The views of a scene show one set of named points, each view turned or mirrored, shifted and resized as a whole, with a little noise and some points left out.

Scene 1
View 1
(260): -.13,.29,.12,-.03,.15,-.28,.24,.13,.14,.08,.16,-.21,.04,.39,-.32,.00,.16,-.10,.17,.05
(94): -.23,.08,.29,.10,.01,-.18,.02,.05,.22,-.15,-.04,-.17,.23,-.09,-.11,.12,.13,.00,.11,.21
(99): -.08,.18,.08,.03,-.01,-.23,.10,-.01,.17,.03,-.21,-.19,-.20,.43,-.27,.14,-.08,.03,.12,-.03
(100): -.04,.15,.19,-.17,.03,-.18,.00,.00,.09,.05,-.06,-.11,-.09,.32,-.16,.01,-.21,.21,.01,.24
(257): -.05,.14,.35,-.21,.03,-.14,.04,.01,.30,-.03,.09,-.01,.05,.20,-.08,.24,.03,-.06,.06,.31
(268): -.12,.20,.05,.14,.05,-.22,.16,.07,.16,-.14,-.09,-.24,-.06,.22,-.20,.19,.15,.07,.18,-.01
(130): .08,.23,.34,-.55,.14,-.15,.04,.05,.14,.19,.32,.06,-.04,.48,-.11,-.01,-.19,.10,-.04,.49
(173): -.12,.05,.28,-.07,-.07,-.18,-.08,-.08,.19,.08,-.20,-.11,-.02,.22,-.19,.07,-.20,.04,.02,.16
(276): -.16,.00,.32,.05,-.08,-.11,-.14,-.05,.21,-.19,-.23,-.12,.10,-.11,.00,.18,-.09,.19,.01,.28
(155): -.08,.16,.34,-.22,.06,-.19,.04,.03,.23,.09,.12,-.05,.08,.28,-.18,.07,-.02,-.09,.06,.27
(167): .03,.28,.01,-.21,.16,-.22,.12,.09,-.03,.08,.05,-.17,-.21,.51,-.19,-.07,-.19,.36,.05,.20
(233): -.07,.09,.49,-.32,-.04,-.15,-.04,-.07,.35,.17,.09,.04,.09,.30,-.19,.15,-.08,-.27,.01,.31
(218): -.12,.22,.28,-.21,.08,-.27,.14,.04,.17,.30,.16,-.11,.06,.48,-.37,-.10,-.03,-.22,.08,.15
(104): -.07,.20,.16,-.05,.02,-.22,.15,.02,.27,.03,-.04,-.14,-.11,.41,-.26,.21,.05,-.14,.13,.01
(101): -.13,.19,.05,.01,.02,-.27,.05,.02,.00,.12,-.17,-.27,-.11,.38,-.30,-.11,-.19,.21,.07,.04
(242): -.09,.28,.13,-.16,.23,-.23,.17,.18,.01,-.01,.28,-.17,.11,.23,-.16,-.11,.07,.23,.09,.32
(15): .00,.29,.09,-.29,.18,-.26,.10,.11,-.09,.21,.17,-.19,-.08,.52,-.25,-.26,-.23,.32,.02,.28
(227): -.10,.20,.14,-.06,.11,-.21,.10,.09,.09,-.03,.04,-.17,.02,.24,-.16,.01,.00,.14,.09,.20
(209): -.06,.09,.40,-.22,-.03,-.16,-.01,-.04,.33,.07,.02,-.01,.05,.26,-.16,.20,-.04,-.18,.04,.25
(189): -.08,.14,.17,-.04,.12,-.10,-.02,.12,.05,-.32,.02,-.14,.09,-.12,.10,.10,.01,.49,.04,.42
(50): -.23,.12,.33,.06,-.07,-.29,.14,-.06,.40,.21,-.08,-.15,.08,.39,-.47,.16,.14,-.59,.17,-.13
View 2
(104): -.03,-.15,.21,.14,-.20,-.06,-.03,-.08,.06,.10,.00,.27,.03,-.01,-.01,-.05,.06,-.15,.23,-.01
(94): .10,.08,.22,.10,-.30,.06,-.13,.04,.13,.08,-.11,-.01,.06,-.17,-.14,-.03,-.06,-.12,-.01,-.30
(100): .01,-.09,.18,.00,-.17,-.19,.07,.06,.30,.04,.03,.14,.09,.11,.01,-.01,.03,.10,.12,-.13
(233): -.20,-.05,.20,.20,-.27,.06,.02,.04,.16,-.01,.22,-.04,.11,.03,.10,-.21,.12,-.09,.27,-.27
(257): -.05,-.05,.32,.13,-.32,-.02,-.02,.04,.20,.10,.14,.06,.09,-.01,-.06,-.17,.12,-.10,.13,-.23
(50): -.14,-.10,.05,.27,-.17,.17,-.15,-.17,-.16,.01,-.01,.18,.02,-.14,.14,-.08,-.01,-.30,.39,-.04
(99): -.01,-.15,.12,.12,-.13,-.15,.01,-.03,.12,.05,-.07,.27,.04,.07,.04,.07,-.01,-.09,.22,.00
(242): .14,-.03,.34,-.23,-.19,-.03,-.04,-.09,.24,.13,.08,.15,.06,-.11,-.09,-.20,.01,.23,.09,-.15
(155): -.06,-.05,.24,.06,-.23,.01,-.02,-.02,.18,.05,.13,.06,.08,-.02,.03,-.18,.08,.01,.19,-.20
(189): .23,.07,.40,-.09,-.34,-.16,.00,.14,.38,.16,-.07,.02,.08,-.03,-.28,-.01,.00,.08,-.20,-.31
(209): -.12,-.06,.22,.19,-.28,.01,.00,.03,.15,.04,.14,.02,.09,.02,.03,-.14,.09,-.12,.21,-.23
(260): .05,-.11,.23,-.05,-.15,.00,-.07,-.17,.07,.11,.02,.27,.02,-.11,.00,-.13,.01,.01,.23,-.02
(218): -.11,-.11,.13,-.02,-.12,.06,-.03,-.15,.09,.01,.14,.16,.05,-.06,.15,-.20,.03,.09,.36,-.08
(268): .15,-.07,.25,.05,-.22,-.08,-.10,-.08,.08,.15,-.14,.28,.01,-.09,-.15,.04,-.02,-.14,.06,-.04
(130): -.12,-.14,.33,-.08,-.21,-.11,.13,.02,.37,.05,.35,.07,.13,.13,.07,-.32,.20,.24,.25,-.20
(101): .07,-.10,.07,-.07,-.06,-.17,.02,-.05,.19,.02,-.11,.24,.04,.04,.05,.10,-.09,.13,.17,-.02
(227): .09,-.05,.25,-.06,-.19,-.08,-.03,-.04,.20,.09,.00,.17,.04,-.05,-.07,-.06,.01,.06,.10,-.12
(167): .08,-.17,.24,-.18,-.10,-.26,.09,-.04,.32,.09,.04,.29,.07,.12,-.01,-.04,.04,.24,.15,.00
View 3
(227): .25,-.09,-.06,-.12,-.12,.11,-.01,-.03,.06,.10,-.08,.09,-.14,-.11,.08,-.02,-.11,.11,.07,-.07
(50): -.01,-.20,-.04,.03,-.35,.08,.31,-.19,.11,-.17,-.05,.11,-.29,-.01,-.06,-.23,.10,.31,-.12,-.01
(130): .03,.03,.02,-.17,.09,.12,-.08,-.07,.19,.25,-.22,.18,-.05,-.22,-.02,-.25,.00,-.08,.24,.13
(99): .16,-.07,-.11,-.12,-.07,.06,.12,-.13,.13,-.21,-.04,.06,-.14,-.04,.00,-.04,-.07,.07,-.01,-.11
(268): .32,-.11,-.13,-.05,-.23,.03,.08,-.03,.12,-.03,-.01,.01,-.15,-.08,.09,.06,-.17,.19,-.02,-.14
(167): .23,.01,-.03,-.25,.09,.09,.02,-.09,.05,.02,-.18,.08,.00,-.12,.09,.00,-.20,-.08,.19,-.11
(155): .10,-.08,-.06,-.07,-.10,.12,-.01,-.06,.15,.13,-.10,.14,-.19,-.13,-.02,-.18,.03,.11,.06,.06
(189): .47,-.06,-.19,-.10,-.05,.14,-.31,.15,.13,.28,.01,.07,-.15,-.18,.13,.14,-.17,.08,.04,-.05
(173): .17,-.06,-.16,-.11,.03,.18,-.11,-.06,.12,-.12,.03,.12,-.25,-.06,-.05,-.04,.04,.04,-.10,-.03
(276): .35,-.10,-.23,-.05,-.06,.19,-.28,.09,.16,.06,.11,.09,-.31,-.10,-.01,.06,.01,.12,-.14,-.02
(100): .19,-.02,-.10,-.16,.06,.14,-.08,-.06,.10,.00,-.08,.10,-.13,-.11,.01,-.04,-.07,-.02,.06,-.04
(94): .32,-.17,-.16,.00,-.25,.17,-.11,.07,.08,.15,.04,.10,-.31,-.09,.04,.00,-.02,.26,-.10,-.02
(104): .14,-.08,-.08,-.04,-.19,.01,.15,-.11,.20,-.09,-.06,.06,-.14,-.08,.01,-.10,-.07,.14,.02,-.05
(242): .26,-.08,-.01,-.16,-.12,.14,-.02,.01,-.01,.31,-.18,.11,-.09,-.16,.13,-.04,-.16,.11,.19,-.04
(257): .18,-.07,-.12,-.01,-.14,.09,-.09,.01,.25,.12,-.03,.11,-.20,-.15,-.02,-.12,.02,.11,.00,.06
(15): .15,-.01,.03,-.29,.13,.18,.02,-.12,-.07,.13,-.24,.14,-.02,-.12,.09,-.07,-.15,-.07,.23,-.07
View 4
(257): .13,.00,-.17,-.21,.26,-.12,-.17,.06,-.28,.05,-.06,.13,.14,.10,-.17,.19,.14,-.17,-.04,.13
(242): .09,.00,-.22,-.03,.08,.08,-.15,-.10,-.09,-.08,-.04,.11,.43,.17,-.13,.23,.01,.20,.04,.16
(101): -.34,-.08,-.05,.06,.01,.06,-.02,.03,-.25,-.13,-.20,.29,.39,-.09,-.38,.18,.09,.07,.01,.06
(189): .28,-.11,-.46,-.06,.07,-.12,-.19,-.11,-.36,-.18,.02,.30,.50,.06,-.20,.15,.23,-.02,.39,.13
(167): -.19,-.03,-.19,.05,-.04,.20,-.01,-.10,-.22,.05,-.22,.31,.51,.19,-.34,.21,.10,.04,-.07,.05
(99): -.31,-.02,.03,-.11,.18,-.07,-.09,.04,-.28,-.05,-.21,.26,.31,-.10,-.40,.13,.11,-.14,-.13,.03
(233): .04,-.02,-.08,-.19,.27,-.08,-.10,.21,-.30,.13,-.10,.04,-.13,.09,-.12,.25,.14,-.18,-.15,.16
(209): .04,-.01,-.09,-.20,.27,-.13,-.12,.14,-.30,.07,-.10,.09,.00,.04,-.19,.20,.14,-.20,-.10,.13
(227): -.03,-.04,-.15,-.07,.13,-.04,-.14,-.04,-.20,-.09,-.08,.19,.37,.03,-.24,.18,.08,.04,.03,.11
(218): -.18,.03,.06,-.09,.19,.07,-.07,.10,-.10,.03,-.14,.01,.07,.06,-.18,.26,-.02,.10,-.25,.14
(260): -.15,.04,.04,-.12,.21,-.04,-.17,-.06,-.07,-.08,-.11,.10,.37,.02,-.25,.17,-.03,.10,-.16,.10
(268): -.12,-.01,-.03,-.18,.27,-.22,-.24,-.09,-.19,-.19,-.08,.22,.52,-.12,-.35,.07,.07,-.05,.02,.05
(173): -.15,-.10,-.11,-.05,.13,-.07,-.06,.15,-.39,-.06,-.14,.23,.12,-.11,-.31,.17,.20,-.15,.05,.08
(100): -.11,-.06,-.20,-.01,.05,.06,-.04,.04,-.33,.01,-.16,.27,.28,.06,-.29,.20,.18,-.08,.02,.08
(155): .02,-.01,-.11,-.14,.20,-.04,-.10,.08,-.23,.04,-.09,.08,.11,.09,-.16,.23,.09,-.06,-.09,.15
(50): -.30,.04,.32,-.28,.45,-.28,-.19,.19,-.13,-.10,-.12,-.03,-.02,-.23,-.26,.11,-.03,-.08,-.31,.09
(15): -.18,-.04,-.19,.13,-.10,.32,.03,-.04,-.16,.05,-.20,.22,.38,.24,-.24,.29,.04,.19,-.09,.12
(276): .11,-.13,-.29,-.11,.16,-.23,-.14,.10,-.47,-.19,.00,.26,.19,-.17,-.27,.14,.28,-.18,.31,.11

In a view up to two points have been moved. Name them for each view, in the order of its rows, or write none.
view 1 | (260), (99)
view 2 | none
view 3 | (173), (257)
view 4 | none
